Points, in no order, along strands that fork, close into loops and pass close to each other.
Points whose rows are less than 56.2 apart are linked; no others are. Some points are linked to none.
Z790: [-28  16   9  -5   4 -14  13  -3 -12 -25 -12  -8 -25  25   2 -26   7   6
  46 -17]
Z991: [ 41  20  16  -1 -44   5 -18  -3 -23  -2 -36  25  24   6 -21   9   7  18
 -31  12]
Z268: [-17 -15 -10   4   7  -9 -15  29   2  19  18  17  -3 -13  12  31   8   9
 -14   3]
Z698: [  7  -8  -9 -11 -10   8 -15  28   2  35   8  21   2  -4  14  32  15  15
 -33  16]
Z739: [ -3  26 -13   2  -8 -10   4  16 -10  24  16  33 -56  26 -17 -34   2  -5
  13  19]
Z776: [ 22  10  20  26 -17  23   0 -13  -6  23  -7  42  26  49  22   0  -9   6
  13  29]
Z439: [ 20 -20  -6  -6  -5  -3 -13  -8  15   8   5   3  32 -11  15  41   4  18
 -31   4]
Z524: [ 31  -1  -2 -18 -27   8  -7  14   7  29  -3  30   4   1   6  28  22  23
 -50  15]
Z386: [ 29  18 -15  -8 -10  -5   4  -7  -6   9  13   2 -22 -15 -26 -26  -1 -27
 -29   6]
Z973: [ 23  12  10 -37 -15  22   2 -16  -6 -17 -24 -12  -5 -10 -22 -22   1  -1
   3 -14]
Z755: [-11  -6  16   0  17  19  -1 -26   1 -27 -25 -50  10 -12  -4  -1  -2  -8
  15 -20]
Z378: [ 12  -2  31  35 -10   9  -2   7 -12  12 -12  30  35  35  19  14 -16  10
  20  21]
Z158: [-14  54  -8   2  -5 -38  17  -4 -14 -24  16   1 -56   2 -27 -57  -5 -12
 -13  -6]
Z580: [  4   1 -12 -10   9  11   7 -15   6   6  14   1 -23   1   4 -20  -4 -16
  18  -6]
Z662: [ 22  -6  -6 -20 -18   9  -3   0  18 -10  -6   3  12 -30 -10  15 -12  14
 -61 -13]
Z33: [ -4 -12  11  25   5  10 -18   4  12 -26   6   8  21  -8  16  25 -25   8
 -27  -4]
Z284: [  6 -16  -4 -21 -16 -17 -10  19   2  40   4   7  20  -6   6  40  29  22
  -5  14]
Z707: [ 18   2   8 -14 -18  11  -4   6   3 -12 -16  -4   7 -22  -6   9 -11   4
 -28  -8]
Z693: [  8  -6   5 -12 -26 -17  -6  14 -15  45  -6   8  25   7  -4  28  28   2
  11  28]
Z723: [-19  -4   2  14  20   7   5   7  10 -13  15   3 -15   8  14  -6 -24   2
  35  -2]
Z132: [-22  11  15  16  11   7   2 -16  -3 -47  -5 -19 -26  16   6 -32 -31   3
  44 -13]
Z37: [-15   3  25  40   1   1  -4  25 -17   9   1  28  11  24  21  17 -19  14
  26  22]
Z925: [ -5 -17 -11  10   0 -22   3  18  13 -11  -9 -31 -11 -27 -20  14  13 -18
 -51   2]
Z813: [-25  -4   8  39  22  13  -5   5   1 -37   5 -28 -14 -13   7 -10 -23 -10
  -8 -15]
Z155: [ 18   6  10 -42 -19  35  -2  -9  12  -7 -19  15  32 -10  10  18   6  32
 -24 -20]
Z272: [ 39  15 -12 -10 -19   1  -1   2   3  18   7  18  -5 -15 -24 -12   3 -16
 -61  10]
Z598: [-28   4 -31   0   6 -25   9  42  -5  11  12   9 -35  -9  -9   5  30  -1
  -3   0]
Z800: [ 32   3   4   6 -43 -14 -17   2 -14  -3 -26  15  15 -12 -28  21   9   5
 -42  19]
Z997: [-24  35 -21 -11  -7 -36  12  10  -6 -28   7   9 -55  13 -13 -53  21   1
  -8  -9]
Z70: [ -8  -2  -7  19   4 -23   9   5 -11  11   6   6 -28  28  -2 -23  -1 -24
  34  21]
Z146: [  5 -21  -9 -17  -2 -19   6 -11  -7  13 -14 -34  21 -17 -13  18  35 -12
   1   3]
Z221: [-17 -17  18  20  -3 -40  -2   6 -12  22   2 -20  44  -2  12  41   3  -1
  23  10]
Z788: [ 29   8   5 -31 -29  26  -3 -11  21  -5 -12  18  20 -13   1  15  -4  26
 -58 -19]
Z442: [ 17   4 -10 -11   4   8  -3 -14   4  -9  -1 -21 -12 -15 -13 -21   0 -33
 -25 -11]
Z847: [-16  32 -19 -10  -5 -15   8  12  -2   0  24  15 -60  11  -8 -39   2   1
   2  -7]
Z444: [ 21  26  32  -4 -28  32  -7  -9 -22 -26 -34  18   8  26  -3 -20 -22  14
  19  -5]
Z305: [-25   0   5  25  38  15  -7   4   6 -33  15  -4 -28  -5  17 -12 -28   1
  14 -21]
Z232: [ 17   1 -31   5  10 -24   6 -34  -5   9   2 -19 -29   6 -21 -46  22 -51
  17  10]
Z38: [ 24  -5 -22   0   0 -14   4 -29 -12  26  -1   2 -13  14 -25 -26  16 -45
  22  27]
Z409: [ 14  11 -10 -22  11  21   6 -27  14  -8  20 -10 -29   8  -3 -49 -20 -27
   9 -14]
Z663: [  5  -6  11 -19 -12 -22  10 -14  -9  42  -9 -20  48   4  -8  17  24  -1
  43   9]
Z202: [ 23 -11   6 -42  -1  36  -5 -28  18 -17 -16  -1  31 -13  11   8  -3  16
  -8 -25]
Z984: [-13  -1  20   1  12  25  -1 -10  -2 -28 -12 -19  12  -6  14 -10 -13   7
  22 -19]
Z686: [ 28 -14   8 -12 -29  -7 -13  -6  11  -7 -13   8  32   1   3  45   4  32
 -55  -4]
Z415: [  0  -5  10 -10  -3  13  -6  -2   2 -15 -13  -3  12 -17   2  12  -6   9
   8 -10]
Z559: [ -2 -18   2   5  40  29   0 -13  19  10  23   8  23   6  25  13 -24   8
  26   4]
Z506: [ 20 -21  15 -24 -12  17   5 -28  11 -23 -27 -26  32 -14  -5  12  -6   5
 -20 -21]
Z382: [-20   3  -6   5  19  24  -6  23  16 -27  25   1 -17 -31  10   2 -19  13
 -24 -25]
Z719: [-10  -7   4  17  13  11 -17  18   5  -4  18  21  28  -2  29  35 -16  26
  -9  -2]
Z258: [ 23   8  -1 -35  -4  34   3 -31   0 -11  -3  -7 -10  -2  -6 -41 -16  -7
   6 -22]
Z57: [ 39  -5  -1 -14 -36   7  -5 -15  17  19  -9  22  24  15  10  39  19  30
 -70   9]
Z484: [ -7 -10  25  45   1  -1 -12  -4  -9 -20  -9   1  28  11  22  17 -31  -5
   9  11]
Z746: [-22  -6  -7 -19  37  15   8   2  18  25  20  13  -9  12   8   7   0  23
  60  -7]
Z280: [  8 -28 -11  -1  30  12   6 -34  15  12  16 -22   4   1  17 -15 -11 -34
  20   2]
Z63: [  0 -13  14  19  21  14  -2 -17   7   1   5  17  22  20  21  10 -24   2
  39   4]
Z655: [ 14   3  19   1 -18  19   3  -2   7 -45 -19 -13  15 -22  -4   9 -29   9
 -65 -25]
Z815: [ 26  38  21 -25 -35  35  -9  17 -19  -9 -32  27  -1   2 -14 -12   1  34
 -34  -6]
Z76: [ 11 -14   1  -4   7  10   2 -29   7 -14 -14 -48   5 -13  -9 -17   0 -29
  -9 -12]
Z504: [-16   2 -19  -8   7   0  -1  39   8   9  17  10 -29 -23   1  13   5   8
 -13  -5]
Z21: [-36  18   1  11  10   3   9  17  -8 -49   5 -18 -36 -11   1 -19  -4   5
   6 -27]
Z793: [ -8 -18 -29  -1   9 -25  12   1  -2  48  22   5  -5   8   4   2  38 -29
  29  23]
Z671: [-21 -10   0 -21   8 -19  18  -1   1  30  -8 -24  26  -6  -2   8  30   1
  41   2]
Z253: [ 28   9  12  15 -24  15 -12  -4 -13  13 -11  35  21  24   4   0  -6   0
 -16  28]
Z843: [ 26  -6  11  18 -23 -13 -19  -7 -14  12 -13  14  22  12  -1  18  -2  -8
 -15  31]
Z583: [-29 -14 -18 -24  40   8  15   0  22  22  28  -4   3 -11   7  13  18  20
  45 -15]
Z473: [-19 -11 -13  -6   6 -18   6  25  -3  18   2  -3  10  -7   3  16  23   8
  28  11]
Z97: [-14   4 -20 -24   2 -16  16   7  -9  29   0  -3 -12  13  -7  -9  45  -3
  42   3]
Z842: [-44  -8 -20   5  17 -20  10  35   0  10  15  -5 -13  -9   4   7  27   5
  18   1]
Z136: [ 16 -21 -21  -4   2 -18  -6  -1  -4  33  10   0  -5   0 -12  -6  22 -39
   7  30]
Z599: [-27 -13  -3  15  21  -9   4   2  -3   0   8 -13  -8  11  11   1  -1 -13
  44   1]
Z822: [-31 -23  -6 -13  52   2  14 -13  29  25  37 -26  33 -16  11  15  12  16
  48 -10]
Z888: [ -2  10 -14  12 -10 -13  -6  18 -16  24   6  21 -30  17 -12 -11   9 -11
  18  27]
Z145: [-25   7 -17   1  27  -5  12 -16  27  -8  27  13 -67  19   9 -39 -23  12
  29 -13]
Z288: [ 23   3  16  13 -16  12 -11  -1 -20  12 -11  19   7  28  -6 -14  -9 -11
  20  21]
Z40: [ -8 -18  -4  17  22  -7  12 -26  -6   2   7 -25  -1  16   0 -20   1 -35
  34   6]
Z710: [ -4  -5 -31  -7  20 -15  17 -20   4  15  21 -13 -30  14  -6 -40  19 -37
  29  13]
Z562: [-15   5  -4  11  14   2   1  22  11 -23   6 -18 -17 -30  -5  -2 -21  -1
 -42 -21]
Z718: [-21  -4 -17  35  17 -31   8  24  -7   7  20   2 -29  15   2  -8   5 -31
  11  21]
Z28: [ 33  27  27 -15 -37  27 -15  -4 -20  -9 -42  25  14  11  -5 -11   4  21
  -7  -2]
Z568: [-28 -18  -3  18  14 -39  11  11  -1  33  10 -37  37 -15   3  36  28   3
  16   7]
Z527: [  2 -12  21  29  10  21 -18 -16  10 -26   7   4  38   5  29  17 -37   9
  -6  -7]
Z215: [  8  -8  15  -4 -19 -17   9  -4 -11  52  -3   1  47  12  11  30  15  11
  23  15]
Z11: [ 20 -15   7  22 -26 -40 -25   8 -18  19 -16   1  20  -3 -15  30  18  -9
 -15  33]
Z666: [  5  17  28  10 -14  13  -6  -3 -18  -4 -19  26  -4  37  -5 -15 -20   5
  30   7]
Z314: [ 32   5 -20 -31 -24   9 -10  15   8  31   1  24  -7 -12 -17  12  17   6
 -54  10]
Z379: [-10 -14   6  41  22   8 -14  -3   9 -30   8 -18  12 -21  16  11 -34 -10
 -30 -10]
Z447: [-11 -19 -16  -2  -3 -23   3   9   8   1  -6 -29   0 -23 -12  13  30 -13
 -18  -3]
Z150: [ 10  32  10   1 -20   2   0  11 -16 -30  -8   9 -16  -4 -22 -28 -24 -11
 -16  -5]
Z539: [ -4 -14  20  32  -4 -22 -11   4 -15   4  -4  -5  38   8  18  37 -11  -1
   8  22]
Z827: [-44  16 -28  -1  26 -19  25  14   6 -37  15 -17 -48 -10  -4 -23  26   0
 -14 -26]
Z516: [-20   2  21  36   3  17 -15  22  -5  -6   5  39  18  15  20  26 -26  31
   2  10]
Z834: [  2   2  -1  18  -5  -8  -2  17   5 -21 -12 -26 -11 -33 -23   4 -17 -13
 -58 -11]
Z882: [-16   9  19  -5  11   2  16 -25  -7 -30 -16 -17 -16  30   6 -32 -12   3
  65 -13]
Z845: [ -9  43   4  15 -10 -12   4   7 -17 -27   1   7 -50   7 -22 -40 -28 -12
  -6  -5]
Z964: [ 19  39  12 -20 -29  25  -2   5  -7 -14 -19  17 -10  -8 -17 -23 -20   7
 -34 -18]
Z980: [-16 -30  -8   5  59   9   2 -18  23  13  35 -13  18  -9  14  16  -5   2
  32  -3]
Z829: [ 24 -10  17 -14 -29   8   1 -22  14 -37 -38 -19  28 -17  -8  16 -19  16
 -52 -19]
Z861: [ -7 -29 -13   1  14 -11  -9  13  13  15  13  -7  19 -22  16  39   8   9
 -17   6]
Z137: [ -1  -1 -23 -23   5  -4  19 -11   6  22   8   5 -25  12  -9 -28  20 -15
  29   1]
Z448: [-45  13  16  26  21  -4   7  -3  -4 -53  -1 -26 -35   5   6 -33 -13   4
  22 -28]
Z270: [ -9  10 -14  -9  16  28  -7  24  13   6  24  25 -20 -18   8   7 -13  21
 -26 -13]
Z859: [-11  -4 -14 -27   3 -25  24  -2 -18  17 -10 -21  15   1  -9  -6  55  -8
  44  -5]

A tip is a point with one link. Name the tips that can be reached along the links from each point below, in the order of the rows.
Z842 -> Z973, Z146, Z655, Z793
Z444 -> Z800, Z280, Z718, Z568, Z11
Z583 -> Z746, Z63
Z882 -> Z790, Z21

A piece is all that can be reached along the links. How many separate loops has the piece of each point below (a circle has one, a figure eight two, a Y none), and how many tips (points with one link)?
Z925 -> loops 2, tips 4
Z70 -> loops 0, tips 5
Z21 -> loops 0, tips 2
Z583 -> loops 0, tips 2

Name the points in between on the shortest way along the links from the first point to the second, in order.
Z137, Z925 -> Z97 Z859 Z671 Z473 Z842 Z598 Z504 Z270 Z382 Z562 Z834
Z845, Z221 -> Z150 Z964 Z815 Z28 Z444 Z666 Z288 Z253 Z776 Z378 Z37 Z516 Z719 Z33 Z527 Z484 Z539
Z663, Z136 -> Z671 Z859 Z97 Z137 Z710 Z232 Z38
Z562, Z155 -> Z382 Z270 Z504 Z268 Z698 Z524 Z314 Z272 Z386 Z442 Z76 Z755 Z984 Z415 Z707 Z662 Z788
